Each row is a point on a landscape with many valleys, with its height.
A ball rolls from a point to the lowest of its 3 nearest points, and stops where none of them is lower. Distance is the straight distance between rows; heights are no part of it.
Rofa (h 333): [ 29  26  16 -17 -12   6  -4  -3 -15 -10  -5  -1  -7 -14  12  16  -5 -10
  -3  -5 -34   8  -1  26   4  24   1  17 -18  -9 -27 -12  -6  23  11  11
  17  36   0 -16  -7  27  -5   7 -14  12   0  24]
samul (h 326): [-18  -2 -22   1  30  -6  -1  10  33  15 -19  -5   5  -8  -8  11  -3  17
  -4 -33  31   3   6 -35  11 -10 -26 -24   0   0  39 -17  -3  10  19 -32
   3   9   9  28  11 -27  -2  -1  26  17   8   0]
dipuz (h 432): [ -2   6  13  -6  18   4   4  13  -2 -17   3  -1  -5 -14 -13  -3  23  14
  -6  -4  -4 -18 -17  -4 -26  -8  -8  -8  -5  -4   3 -12   5   3  13   9
  -6  11   9  21   8  13   2 -28   1   1  -6 -15]
fis (h 322): [ -6  -7  19   6  -1  -4   3   4  -8 -30  27   0   2   2 -30 -23  30   2
   3   4  -1 -32 -27  -5 -32  -7  15  -3   4  -9  -2   0  13 -19   3  10
 -13 -20   1  20   8  13   6 -27  -4 -19 -12 -31]
bim (h 352): [  6  12  15 -12  21   5   2  10  -3 -17  -2   3  -7 -16 -11   5  12  15
  -7 -10  -7  -5  -9  -1 -18  -2 -10  -6 -11  -1  -1 -16  -1  14  21   9
   8  17   6  18   6  16   3 -18   4  14   1   1]
Vefo (h 187): [-11 -16  15  20   7  -4  -8   7   0 -18  29  -7   2  12 -25 -23  31   4
  16   7  14 -30 -31 -14 -26 -14  13  -9   8  -5  -6   5   7 -22   1   9
 -30 -27   2  22   9   6  -5 -20  -3 -22 -14 -29]
vetuk (h 424): [ 19 -27   2  20 -34 -41 -14  -1 -17 -40  41   9  27  35 -53 -11   0  -7
  30  32  24 -15 -11 -25 -14  19  35 -13   2 -23 -24   6 -21 -18 -12   7
  -3 -44  18   1  -1   2 -15   0  -3 -36 -24 -51]
guboz (h 331): [-10   0 -21  -9  21  -6   2   4  17   2 -23   5   2 -20  -4  12  -5  18
 -11 -20   7   9   5 -16  14   7 -26  -9  -8  -1  31 -15  -1  18  14 -17
   8  11   0  13   1 -11   4   6  18  11   2   2]
pirik (h 573): [ -4   0 -20  -8 -10   4   6 -17   7  20 -28  11   0   3  43  -2 -24   2
  -9   1 -25  30  27  13  36   4 -17  16  -1  27  23   3  21  -3 -26  -3
  19  -1 -13 -36 -16 -28  15  28 -11  11  12   9]
ritu (h 263): [-29 -39   2  33  -8 -12 -17  13   4   3  13  18  20  21 -16 -23  13 -20
  24  12  48  -2 -41 -34 -10 -13  18 -14  23   0   0  25 -35 -29 -15   5
 -42 -27  16  24   5 -10 -25  -4   7 -15 -22 -26]
tidom (h 380): [ 39  37  21 -16 -31  21  10 -18 -15  -3  16 -33 -15   6  14   4 -22 -25
  -5  20 -40   4  41  56  25  25  26  19  -8 -28 -56   6   4  26   6  -1
  18   8 -20 -45  -2  37   7  18 -12   3   6  45]
kunob (h 452): [ 11 -20   7  20 -23 -18  -7   1 -17 -38  40   1  17  26 -47 -22  12  -2
  27  17   9 -28 -20 -15 -18  11  34  -8   1 -15 -18   8   3 -26 -11   2
 -11 -46   7   5   0  -3  -3 -12  -2 -37 -18 -47]
Zado (h 275): [-11   4  -9  -8  28  -4  -1   9  10   2 -21   1  -3 -18 -11   8   5  17
 -10 -18  17   4   1 -16   1  -6 -27 -13 -11  -7  27 -17   1  14  26 -12
   1  16   5  22   7  -4  -4   0  16  16   3  -2]
nuv (h 311): [  0   6  24  -3   2   3  10   2  -9 -32  20   4  -4  -9 -28 -18  31  10
   1   4 -14 -31 -24   2 -34  -7  14   1  -6   1  -8  -1  14  -5  13  14
  -3  -3   2  21   6  22   9 -34  -4 -11  -5 -22]
damuv (h 468): [ 22  26  27 -16  -8   5   2  -5 -22 -14   5  -1  -6 -19   5  15  10  -8
  -7  -7 -34  -6  -9  18 -13  20  10  14 -11  -8 -31  -7  -5  20   3  20
  20  38   1  -2  -1  37   5  -7 -19   7  -2  14]
Kor (h 489): [-12  13 -25 -20   9  45  50  -7  -3  38 -21 -21 -20   5  76  13 -29 -22
 -23   3 -18   5  34  35  16 -48 -17  17  26  52  36  25  28 -22 -37  14
  18 -16 -14 -27  -5 -17  16   7 -11 -15  26  39]
Bado (h 301): [-37 -37  -3  34   4  -7 -17  16  16  17   8  11  11  20 -13 -17  18 -11
  22  10  51  -6 -34 -35  -7 -19  11 -10  25   0   0  25 -37 -29 -15   1
 -43 -18  14  25   9 -13 -27 -11  11 -10  -8 -20]
Sotu (h 417): [  3   8 -16 -11 -12   6   5 -12  -7  25 -13  -3  -6   4  43   0 -33  -8
  -5  17 -28  27  40  36  28   2  -4  17   0  20  10  14  31  -9 -17  -1
  21 -10 -24 -43 -18 -17  14  30 -16   2  16  23]
tifil (h 361): [  9  15  21 -13  13   7   6   7 -10 -24  -3   3  -9 -22 -13   0  21   7
 -10  -5 -15  -9 -19   2 -24   7   3   1 -12  -4  -8 -10   3  12  13  15
   4  24   5  16   6  29   2 -20  -4   4  -3   0]
sog (h 574): [-19  -6 -32 -15   5 -10  14 -13  18   4 -40  15   7 -11  15   7 -15  16
 -14 -16  -3  18  10 -19  39  12 -31 -10   2  24  38 -14   3  12 -10 -28
  16   7  -8  -7  -5 -35  24  20   9  12   6  -4]
Ros (h 245): [ 19  15   6 -15   4   3  -2  -1  -8  -5 -21  11  -4 -19   4  11  -7   5
  -8 -13 -27  14   6   9   5  24  -9   4 -17  -3  -8 -17  -1  21   8   1
  17  30  -2 -12  -9   9  -5  13  -2  18  -1  16]
Geka (h 307): [ 22  16   1 -16 -19   7  -7 -11 -11   0  -9  -5  -8 -12  20  13 -21  -5
  -3  -3 -31  24  21  32  19  27  -3  17 -18  -3 -22 -14  11  16   2   3
  17  21 -12 -31 -11   8  -2  27 -10  11   2  28]
puvi (h 344): [-29 -17 -21  28  29 -13 -11  21  37  45  -5 -11  10   3  -8   1  -2   5
   9 -25  59   0   2 -41  -3 -30 -17 -20  23   0  33   2 -16   1   5 -21
 -20  -3  11  34  19 -24 -17 -21  34   8  18   0]
Mil (h 584): [-20  -6   9   9  27   6  -4  16  17  -4   5  -3  -7   5 -14  -6  23  10
  -3  -5  25 -13 -14 -16 -22 -20  -9  -8   6  -7  10  -5  -4  -3  15  -5
 -24  -6   2  30  10   4 -13 -20  14  -1  -7 -11]
zadad (h 459): [  3   8  -8 -15  21  -1  -2   4   4  -3 -22  12  -3 -22   0  11  -6  17
  -9 -16  -1  14   3 -11  11   9 -25 -12 -17   0  22 -19   0  17  15  -9
  14  21  -2   3   6  -5   9  10  14  18  -3   4]
Vad (h 262): [-35 -27 -10  40  17  -7 -15  17  30  51   2   2  10  11  -3  -7   7   2
  16 -17  66  -3 -18 -39  -2 -31   0 -10  21  -2   8  17 -35 -17  -3  -6
 -31 -11  17  36  11 -16 -25 -17  27   9   4  -6]
rimal (h 238): [ 14  20  34  -8 -23  -5   7  -8 -26 -35  23   3  -4 -13 -30  -6  22   0
 -14   7 -42 -30 -15  17 -33   6  23  18  -5  -3 -26  -2   6   3   0  19
  19  24   1  11   3  41  27 -30 -22  -6   7  -8]
tato (h 488): [ 11  17 -18 -15  -7  20  18 -18 -18  20   7 -16  -7  12  44   3 -30 -17
 -17  26 -33  10  61  52  17 -14  -1  12  11  23   6  27  44 -10 -12  -7
  26 -19 -20 -43 -13 -17  21  25 -17  -1  22  33]
zazok (h 508): [ -2   1 -19 -17   4   0   5  -9   9   8 -37  14  -2 -10  24   7 -21   9
  -7  -9 -17  32  14   1  32  13 -18   3 -12  18  22 -16  15   9  -6 -10
  18  11 -11 -22 -12 -26  14  35  -2  14   7   5]
sini (h 437): [  1   1  19   3  -4  -6   6  -4 -11 -34  31  -6  -1  -1 -31 -22  31   6
   3   9 -12 -30 -23  -6 -32  -3  20  -1  -1  -8 -14   6  14 -12   2   8
  -4 -16   4  18   7  11  12 -32 -12 -19  -4 -25]
vov (h 320): [ 12   8 -12 -12 -12   4   0 -13  -1  14 -19   4  -5  -5  38   1 -26  -3
  -2   2 -30  35  29  31  27  16  -7  19  -9  12   0  -2  23   1  -7  -4
  21   7 -18 -40 -16 -13   4  33 -14   8   7  21]
Semu (h 138): [-17 -43   6  32 -22 -23 -15   7  -7 -12  15  18  17  31 -32 -22  11 -20
  24  17  46  -4 -35 -29 -10  -1  21 -16  19  -3  -4  17 -46 -29 -20   9
 -25 -33  25  10   2 -11 -19   8  -1 -29 -22 -39]
zoko (h 225): [ 17  15  -2 -16  -1   0  -4  -6  -8   0 -19   9  -8 -17  14  15 -12   6
  -5  -5 -23  24  10  15  15  22  -8   6 -25  -1  -5 -13   9  14  12   4
  16  24  -7 -20 -12   4   2  23  -2  18   0  15]
geve (h 587): [-17   2 -31 -12  16  -7  10  -6  18   5 -42  14   0 -12   3  15 -11  17
 -13 -25   8  21  10 -23  29   5 -28 -12  -7   9  43 -16   1  12   5 -28
  13  10  -4   8   2 -35  15  16  15  12   1   4]
Zos (h 502): [ 23  33  30 -12 -16   9   0 -12 -24 -21  11  -5  -8 -16  -9  13  10 -11
 -11   1 -54 -12 -12  24 -16  20  20  23  -8  -8 -37 -10 -15  19  -3  19
  23  38   0  -1  -1  44  11  -9 -21   3   4  10]
Dobut (h 288): [ 32  28  11 -15 -15  10  -4  -6 -12   0  -2  -8 -11 -12  26  17 -17  -8
  -7   5 -37  20  13  36  18  26  10  23 -23 -11 -33  -9   1  18   5   8
  17  31  -6 -36 -14  22  -3  20 -12   8   1  33]
Refa (h 504): [-25  -9 -27 -10  -3  24  27 -20  11  31 -35   4  -5   7  68   3 -35  -7
 -19   3 -24  17  24  12  32 -16 -20  22  15  44  36  13  24 -20 -43   4
  12  -7 -19 -33 -12 -28  23  23 -12  -4  16  10]
dazek (h 434): [ 28  31  25 -14 -20   6   0  -8 -22 -17   8   1  -5 -18   0  16   3 -11
  -9  -2 -44  -9 -10  23 -13  22  13  18  -9 -10 -37 -11 -13  20   4  20
  18  37   1  -6  -9  39   3  -6 -22  11   3  17]
gif (h 212): [ -8 -28   4  24  -5 -11  -8   7  -1  -8  27   5  10  23 -26 -21  23  -6
  22  21  34 -15 -36 -22 -15  -6  17 -12  14  -5  -5  16 -18 -30 -10  10
 -37 -35  14  20   7  -5 -14  -7   3 -26 -16 -34]
bozur (h 247): [-17 -17   1  18  28   6 -13  22  16  20  12  -8  -2  11  -7  -4  12   6
  12  -7  42 -19 -15 -24 -17 -24  -7 -14  15  -6  13   0  -8  -7   9  -6
 -34 -12  11  35  11  -7 -18 -21  20  -2  -3 -11]
pase (h 214): [ -8 -31   6  27 -18 -20 -14   4  -2 -16  31   7  14  33 -28 -18  16  -8
  21  15  29 -18 -33 -24 -16   3  26 -13  17  -7 -11  16 -20 -27 -16   8
 -28 -39   9  15   6  -8 -13  -5   1 -29 -21 -39]
lupa (h 473): [ -8   1 -27 -12  -7  21  21 -13   2  29 -22  -6  -8   7  57   3 -32  -8
 -14   8 -27  22  34  30  26 -21 -13  23   6  39  26  19  32 -17 -35   0
  18 -14 -18 -42 -17 -20  16  21 -18  -6  23  19]
Gizum (h 255): [ -3 -13  13   5  -9  -6   2   5  -9 -31  34  -2   7  16 -33 -21  30   7
  17  13   4 -33 -27 -10 -29  -5  20  -4   5  -7 -10   7  15 -27   1   6
 -20 -33   1  16   4   3   5 -23  -5 -27 -14 -34]
Novos (h 287): [ 42  35  32 -13 -28  16   7 -10 -13  -8  18 -20 -13  -1   1  23 -11 -26
  -6  11 -43  -5  16  46   8  31  25  25  -6 -19 -56  -8 -13  30  -3  14
  18  28  -8 -32  -4  45   5   6 -15   0   2  36]
Dodun (h 487): [ 14 -33   2  27 -38 -50 -22  -6 -25 -39  34  17  35  37 -58  -6  -9 -11
  30  31  41  -1 -11 -29 -11  24  33 -18   3 -30 -28  -2 -37 -11 -11   5
  10 -31  23   6   0   5 -25  10   2 -27 -22 -57]
Didur (h 134): [ 11  21  31  -6 -13  -3   5  -5 -23 -33  25   0  -2 -18 -22  -1  29  -1
 -14   2 -37 -24 -16  14 -33   0  19  11  -8  -2 -22  -4   8   8  -3  19
  19  23   1  14   6  37  22 -28 -20  -3  -2  -8]
vegot (h 393): [  8  16   9 -16  16  -1   1  -1  -5 -10 -11   9  -6 -23  -1  14   6  10
 -10 -14 -12   5  -4   1  -8   8 -12   0 -15 -11  -3 -20  -2  13  20   8
  17  34   6   9   4  12   2  -1   4  16  -5   6]
tesiv (h 373): [  5   2 -19  -8  -5   0  -3 -12   3   7 -31  18  -6  -9  33   7 -25   0
  -6  -6 -23  32  22  16  32  12 -17   9 -13  13  17  -6  18   2 -11  -6
  22  11 -13 -30 -19 -18  12  34  -9  12   8  13]
Fodi (h 140): [ -2  13  26 -10  -2   1   8   2 -17 -32  18   4  -6 -14 -24 -10  31  10
  -7   3 -21 -27 -19   8 -32  -2   7   6  -5  -2 -10  -5   8   3   9  19
   4  15   3  13   8  31  12 -31 -12  -5  -6 -12]
zotif (h 465): [ 11  12 -18 -16 -20   6   7 -15  -8  18   0  -4  -8   6  41   3 -31 -10
  -7  16 -33  21  49  46  24   2  -2  20  -2  18   2  15  35   2 -12  -9
  20  -6 -20 -48 -20 -11  12  31 -18   0  15  27]
Radu (h 448): [ 21  18  -3 -16 -21  10   3 -13 -11  10   1 -10 -12   6  30   1 -29 -10
  -3  15 -29  23  47  50  26  12   8  17 -10   2 -22  12  26   7   1  -7
  12  -2 -14 -48 -12   4   6  30 -12   3  11  38]
Sidod (h 609): [-10  -5  12   4  22   4   2  10   5  -9  12  -2  -5   0 -17  -7  26   8
   7  -4  18 -26 -22 -12 -25 -23  -3  -9   5 -10   6  -3  -2  -7  15   5
 -27  -8   4  24  12   9  -8 -24  11  -4  -6 -19]
Bof (h 482): [ 21 -33   4  21 -34 -48 -20  -4 -26 -41  45  15  34  37 -62  -8  -8  -3
  35  32  27  -7 -10 -29 -14  22  38 -15  -2 -31 -27  -5 -29 -12  -9   3
   7 -38  13  -2  -2   7 -25   5   0 -31 -28 -58]
pino (h 628): [-17 -11   6  23  22   0  -6  15   9   3  19  -7  -2  15 -17 -11  22   4
   9   2  24 -22 -21 -18 -21 -24   1 -10  10 -10   6   4  -8 -14   8   4
 -35 -17   9  29  17   3 -13 -25  10 -10  -7 -21]
zesi (h 115): [  1   9   5 -16  22   6   1   5  -2 -17 -13   4  -4 -22  -8   6  10  15
  -6 -13  -3   0  -4  -5 -11   3 -13  -7 -15  -3   9 -18   0  19  20   3
   6  21   2  10   5  15  -2  -6   5  13  -7   1]
dolud (h 325): [ 16  16  22 -15   5   3  -2   1 -11 -21  -6   4 -13 -26  -3  13  10   4
 -12  -9 -26  -1 -12   4 -18  12   1   8 -16  -7 -20 -15  -5  14  12  14
  13  36   1   4  -4  28   3 -10  -7  12   0   8]
Sivik (h 269): [-14  -3 -11   2  34   1  -2  16  24   9  -8  -7   0  -8 -15   8   7  16
  -5 -22  31  -2   0 -24  -3 -13 -24 -18  -2  -5  28 -17  -4  11  22 -17
  -7   5   7  28  12 -10  -5 -13  23  14   4   1]
bemi (h 315): [  7 -34   4  21 -28 -32 -13  -1 -15 -30  29   9  26  30 -42 -20   7  -8
  26  26  29 -17 -25 -26 -13  13  28 -10   9 -12 -15   9 -22 -19 -17  11
 -17 -42  16   7   3  -7 -15   3  -5 -35 -25 -53]
daf (h 428): [-30 -24  -7  31  17  -5 -14  19  21  26   5   1   4  11  -8 -10  14  -1
  13  -1  49 -15 -19 -30  -8 -25   4 -16  20  -2  11  13 -21 -13   0  -5
 -41 -13  10  31   7 -10 -23 -17  22   2  -3 -10]
fepab (h 454): [  2   7 -18 -13 -12  18  17 -18 -10  24  -7  -9  -9  11  49   2 -28 -13
 -14  20 -32  16  45  43  21 -14  -9  15   8  27  18  21  39 -13 -21   0
  26 -22 -24 -42 -19 -18  18  30 -19  -2  23  29]
timad (h 592): [-22  -5 -30 -13   7  -9  11  -5  26   9 -38   8  11 -10   2   9 -13  16
 -15 -20  17  17  10 -26  29   4 -31 -14   1  19  41 -20   5  13   2 -32
  11  11   0  11   0 -38  17  14  17  16   8   3]
sasun (h 496): [-25 -27   0  27  12   0 -14  18  20  18  11   1   5  13 -13  -9  18   4
  14   3  41 -17 -27 -32 -17 -22   2 -16  18  -4  10  17 -19 -15  -1   1
 -43 -20  12  33  13  -4 -21 -15  14  -2  -9 -17]
Nabun (h 556): [ -6  -5 -31 -17   6  -2   6 -14   6   6 -38  18   4 -12  25   4 -17  10
 -12 -13 -14  28  19 -12  36  14 -23   1  -5  19  32 -10  15   2 -13 -16
  21  12  -8 -17 -10 -31  17  25   3  17   6   2]
saziz (h 56): [-47 -40 -19  47   5 -16 -14  15  33  60 -13  11  17   8   1 -16   0   1
  17 -18  72  10 -22 -59   2 -34   3 -13  29   7   7  28 -47 -23  -4  -7
 -35  -1  26  37   8 -21 -32 -18  29  19  14  -2]
sozer (h 268): [-17 -37   3  31  -6 -15 -17   6   4  -3  20  11  13  25 -22 -20  25 -13
  23  17  42 -11 -40 -32 -11 -10  20 -16  25  -2  -6  21 -26 -31 -15   4
 -39 -35  17  14   6 -10 -20   2   4 -21 -24 -31]
sazev (h 379): [ 37  36  23 -18 -16  10  -1  -7 -18 -13   9  -9 -12 -12  11  21  -2 -11
  -7  -4 -39  -1   3  31  -1  24  14  19 -10 -15 -39  -9 -13  28   2  15
  22  34  -3 -20  -6  35   3   6 -20   4  -2  32]
Kisi (h 158): [-40 -40 -15  46   8 -15 -17  13  32  59  -9   5  19  11   3 -10  -1   1
  18 -15  71   3 -15 -56   0 -30   2 -13  23   4   8  22 -41 -17  -7  -5
 -39   0  24  33   9 -18 -31 -21  29  11  12  -3]
Gesu (h 353): [-32 -35  -8  41   8  -6 -19  15  20  36   4   9   9  16  -4 -21  14  -8
  17   4  59  -3 -32 -38  -6 -24   6 -16  27   4   8  25 -37 -21  -9  -4
 -45 -17  15  29   6 -14 -28 -18  23  -1   1  -6]
refeb (h 244): [ 23  20   5 -18  -3   3  -7  -3 -11  -3 -18   4  -4 -14  24  17 -17   3
  -4  -2 -30  21  10  24  12  26  -3  11 -20  -3 -16 -12   1  20   6   2
  18  24  -4 -26  -9   7   2  17 -10   9  -3  25]
gubab (h 246): [ 32  32  13 -14 -26  17   9 -11 -16   6   5 -19 -11   4  22   7 -19 -18
  -5  16 -32  18  39  51  25  23  16  20  -6 -15 -44  10   4  20   9   1
  12   3 -14 -47  -7  18   0  24 -10  10   5  42]
Zimu (h 362): [-22  -7 -23  12  29  -9  -2  17  34  26 -15  -4   8  -1 -16  14   3  10
  -3 -27  44  -2   4 -32   5 -20 -29 -20   6   1  37  -8  -4  11  17 -33
 -11  -3   7  34  15 -26  -4 -15  30  11   7  -2]
dide (h 237): [ 17  13 -10 -19  -6   1  -5  -8  -7   8 -18   7   1 -11  28  13 -24   2
  -1   1 -28  33  18  21  22  22  -6  13 -13   7  -6  -5  16  11   1  -4
  17  15 -12 -33 -13  -5   0  26 -11  15   7  20]
mago (h 332): [  3  -9  16   9 -13 -13  -2  -2  -7 -37  42   0   9  11 -39 -24  23   5
  14  17  -1 -34 -21 -12 -26   0  32  -2   4 -11 -18  10  14 -25   0   9
 -10 -34   2  12   9   6   4 -23  -6 -30 -20 -42]
Dev (h 281): [ 20  22  14 -17  -2   6  -6  -7 -15 -14  -9   3  -7 -19   4  17  -1   4
  -9  -9 -28   8  -2  16  -2  18  -4  11 -15  -6 -16 -18  -3  20  14  13
  19  33  -3  -9  -6  22   0   6  -9  16  -5  14]
mure (h 312): [ 26  21   9 -16 -23   8   3 -11 -11   9   0 -13 -12   2  22   8 -20 -19
  -3  11 -36  21  38  47  21  22   6  18 -10  -9 -35   2  10  15   5  -4
  15  13 -12 -43 -13  12   4  24 -16   3   9  43]
Tak (h 351): [-25 -11 -22  18  25 -12  -6  14  39  42 -10 -13   9   8 -13   6   1  11
   2 -31  58   0   3 -41   2 -25 -21 -20  13  -1  31  -1 -16   5  15 -29
 -17  -7  17  31   9 -30 -10 -20  30  11  14  -1]
tigo (h 498): [-15 -10  -3  14  27   4  -8  16  18   5   9  -5  -4   6 -13  -6  22  12
   3  -9  36 -19 -13 -19 -17 -23  -8 -19   8  -7  12   2  -2  -7  16  -2
 -32 -13   5  35  16  -2 -13 -21  19   3   0 -13]
sapep (h 384): [  6 -11  20   9 -22 -17   5  -5 -17 -41  37  -1   7   3 -44 -23  25   4
  14  16 -12 -31 -21  -1 -23   6  34   0  -2 -15 -23   3  24 -25  -6   7
  -2 -32   2   8   6  12  13 -30  -8 -32 -14 -39]
dozi (h 334): [  6  11  -5 -19  11   5  -7  -4  -6  -5 -20   6  -3 -23   7  12  -5   5
 -11 -14 -13  16   4   4   3  17 -19  -2 -24   0   4 -16   2  16  15   1
  18  25   0  -2  -2   4   9  10   5  20   1   9]
neran (h 383): [  6 -26   9  16 -26 -23 -10  -2 -10 -32  35   4  21  31 -44 -23  13  -2
  27  20  18 -21 -24 -24 -15  12  28 -11   7 -13 -22   9  -9 -25 -13   8
 -15 -47   5   7   3  -2  -6  -7  -7 -35 -19 -45]
Subo (h 233): [ 38  33  20 -15 -24  15   0  -9 -16  -1   9 -18 -13   1  12  14 -16 -18
  -2   8 -39   8  19  48  19  26  17  21 -10 -15 -44  -4   0  22   4   7
  17  21 -10 -35  -7  30   2  16 -14   4   1  41]
Kipif (h 608): [-17 -21   8  23  10  -5 -13  17   8   1  17  -1   5  20 -19 -19  22  -5
  18   5  34 -19 -30 -21 -23 -18  14 -17  16  -7   2  10 -15 -24  -2   6
 -34 -27   8  24  14  -4 -13 -21   2 -15 -11 -23]
Dok (h 516): [ 29  25  -1 -17 -26  16   9 -18 -21   7  12 -25 -16   5  30   0 -26 -21
 -11  27 -28  14  63  57  26   4  14  11  -2  -4 -31  21  28   8   5  -5
  23 -11 -22 -53 -11   3  12  30 -15   3  17  44]
kivum (h 79): [ 15  26  30 -11  -9   3   7  -1 -18 -27  14   4  -4 -21 -12   6  25  -3
 -14  -2 -31 -15 -21  11 -29   5   9   8  -7  -4 -17  -9  -4  11   5  21
  13  32   7  15   2  34  14 -20 -16   1  -4   0]
zasi (h 124): [ 23  16  -6 -11 -16   6  -6 -11 -11   5  -7  -5  -6  -3  30  10 -26  -4
  -5   8 -32  26  34  41  23  21   1  16 -13   4  -9   1  20   7  -2  -5
  16   8 -19 -40 -15  -3   3  27 -11  12   6  27]
Vog (h 571): [-21 -24   5  29   8  -2 -13  15   9  14  15   0   3  22 -19 -18  21  -2
  17   6  39 -18 -31 -32 -18 -17   4 -11  21  -5   1  12 -18 -22  -5   7
 -43 -25   9  23  11  -5 -16 -16   6 -13  -2 -19]
Tula (h 304): [ -5   1   3  -7  28   6   2  12   4  -4  -9   1  -5 -19  -8   9  10  17
  -4 -18  12  -4  -5  -6 -11  -3 -24 -16 -13 -10  18 -20   1  17  22  -8
  -1  15   0  21   6   1  -4  -8  15  17   1  -4]
nenu (h 394): [ 45  47  27 -15 -34  25   9 -15 -15  -6  26 -30 -15   5   1  12 -12 -31
  -9  10 -40  -2  25  53  21  33  30  30 -13 -28 -58   3 -10  34  -5   3
  23  24 -16 -30  -1  43   3  13 -18  -2   0  41]
Daz (h 359): [-15  -5  -7  10  31   2  -7  15  25  15  -3  -6  -5   1 -14   3  11  12
  -1 -14  33  -9  -8 -27 -14 -24 -18 -17   8  -4  20  -9 -11   6  19 -13
 -23   1   7  33  15  -7 -15 -19  23   7  -2  -1]
lusi (h 447): [ -7   1  19   2  18   4   4   7   0 -27  13  -4  -7  -7 -22  -4  27   6
   3   2  -1 -30 -19  -2 -35  -6   3  -5  -5  -8  -3  -6   2   1  15   6
  -9  -5   2  27   9  13   1 -27   0  -5  -9 -19]
tisaf (h 374): [  7  14  17 -11  13   3   1   4 -14 -24  -8   6  -7 -26  -8   9  15  11
  -7  -8 -13  -5 -15   3 -19   6  -2   0 -14  -8  -1 -13  -5  13  14  10
   8  26   6   9   1  21  -3  -9  -5   9  -5  -2]
domo (h 577): [-21  -8 -31 -10  -5   2  15 -15  18  17 -42  20   1  -5  38  -1 -24   6
 -12  -7  -8  27  12  -7  44   3 -23   7   0  25  39  -3  16   2 -25 -10
  14   0 -15 -24 -10 -35  24  30  -9   8   7   0]
rivo (h 161): [ -1 -24  11  18 -11 -15  -6   9  -1 -22  29  -3  10  19 -34 -24  22  -2
  19  17  20 -27 -26 -18 -21  -5  19 -11  12  -8  -8   9  -2 -30  -7   8
 -28 -37   4  22   6  -1  -8 -14  -3 -28 -19 -37]
Mabev (h 491): [  3   6  -8 -18  17  -1   2   1   4  -4 -19   9  -3 -22   7  12  -5  18
  -8 -16  -8  18   3 -11   6  11 -24  -3 -19  -2  14 -22   3  16  18  -6
  11  21  -3   2  -3  -5   9  13   6  18  -3   5]
tabil (h 579): [ -5  -2 -26 -12  13  -5   0  -8   9   0 -42  14   4 -17   7   6 -16  14
 -13 -16   1  24  14 -12  27  10 -28  -5 -14  10  27 -14   4  11  -1 -16
  17  17  -8   1  -3 -25  13  18  12  14   4   0]
Gevig (h 365): [-22 -11 -25   0  22 -12   4   8  34  24 -26  -3  10  -4 -12  15  -8  12
  -6 -33  38   2  11 -38  15  -7 -29 -23  14   6  46 -12  -2  14  12 -34
  -1  -2  10  25  11 -39   2  -7  29  14  13   2]
Fodun (h 475): [ -4   8 -19 -14  -3  31  39 -13  -9  31 -11 -18 -10   5  63   8 -32 -17
 -22  17 -27   8  42  41  12 -34 -15  15  23  48  29  27  34 -16 -32   6
  21 -17 -14 -38 -15 -22  24  14 -20 -13  23  28]
dis (h 392): [ -5   2   8  -5  27   6  -2  12   2 -17  -4   1  -9 -14 -10   1  23  17
  -9 -13   5 -16 -13  -4 -19  -7 -13 -11  -6  -2   8 -17  -1  11  20   3
   0  11   3  21   9  12  -3 -19   7   8  -4  -8]
pipa (h 166): [ 10   7 -16 -16   0  -2  -4  -8   0   0 -28  15  -1 -13  20   9 -22   9
  -9 -12 -18  25  16   9  27  18 -11   6 -20   5   7 -14   7  12  -4  -4
  18  19  -9 -24 -12  -9   7  24  -3  17   1  15]
Bido (h 490): [-19   0 -32 -13   3  33  36 -11   7  37 -30  -8  -7   7  71   6 -29 -15
 -16  10 -24  13  32  26  22 -33 -17  22  20  47  39  20  26 -19 -42   6
  13 -10 -17 -30  -9 -27  19  12 -12 -11  21  23]
zoruz (h 250): [ 37  27  11 -14 -23  12   1 -12 -18   0   0 -16  -8   6  19  12 -23 -15
   4   7 -36  15  30  43  16  27  10  19 -16 -16 -41  -3   5  22   5   5
  17  18 -12 -39 -12  22  -2  18 -16   7   5  43]
Vuda (h 467): [ -5   3 -20 -11  -8  23  26 -15  -4  30 -15 -10  -8   3  56  -1 -30 -15
 -15  14 -24  17  40  36  17 -25 -13  19  14  37  26  24  35 -18 -29  -1
  26 -20 -18 -43 -22 -20  21  23 -15  -7  23  26]
sofu (h 220): [-11   0  -3  -5  31   3  -1  14  13  -3  -5   0  -4 -10 -11   7   6  22
  -3 -15  19  -7 -10 -21  -6 -14 -18 -14  -8  -8  25 -11  -4  11  22  -8
  -8   7   6  30   9  -5  -8 -12  15  14  -1  -6]
zofav (h 316): [-29 -15 -10  27  24  -4 -12  19  27  39   1  -8   6   5 -12  -1   3  10
   7 -23  55  -5 -12 -42  -4 -28  -9 -16  19   0  21  11 -21  -5  10 -16
 -28  -9  14  38  15 -16 -17 -23  28   8   5  -3]

Where does a ball stop that starts at each point below?
Tak | saziz
puvi | saziz
Refa | zasi
Bido | zasi

Call two points neighbours if one is among the 3 nearest of the other. Go from one point of each pair to the other, from neighbour to neighbour, staying as low as possible. Name the highest point that can't be avoided.
rivo / Semu | pase
pipa / zesi | tifil
saziz / rivo | Gesu
Subo / pipa | Geka
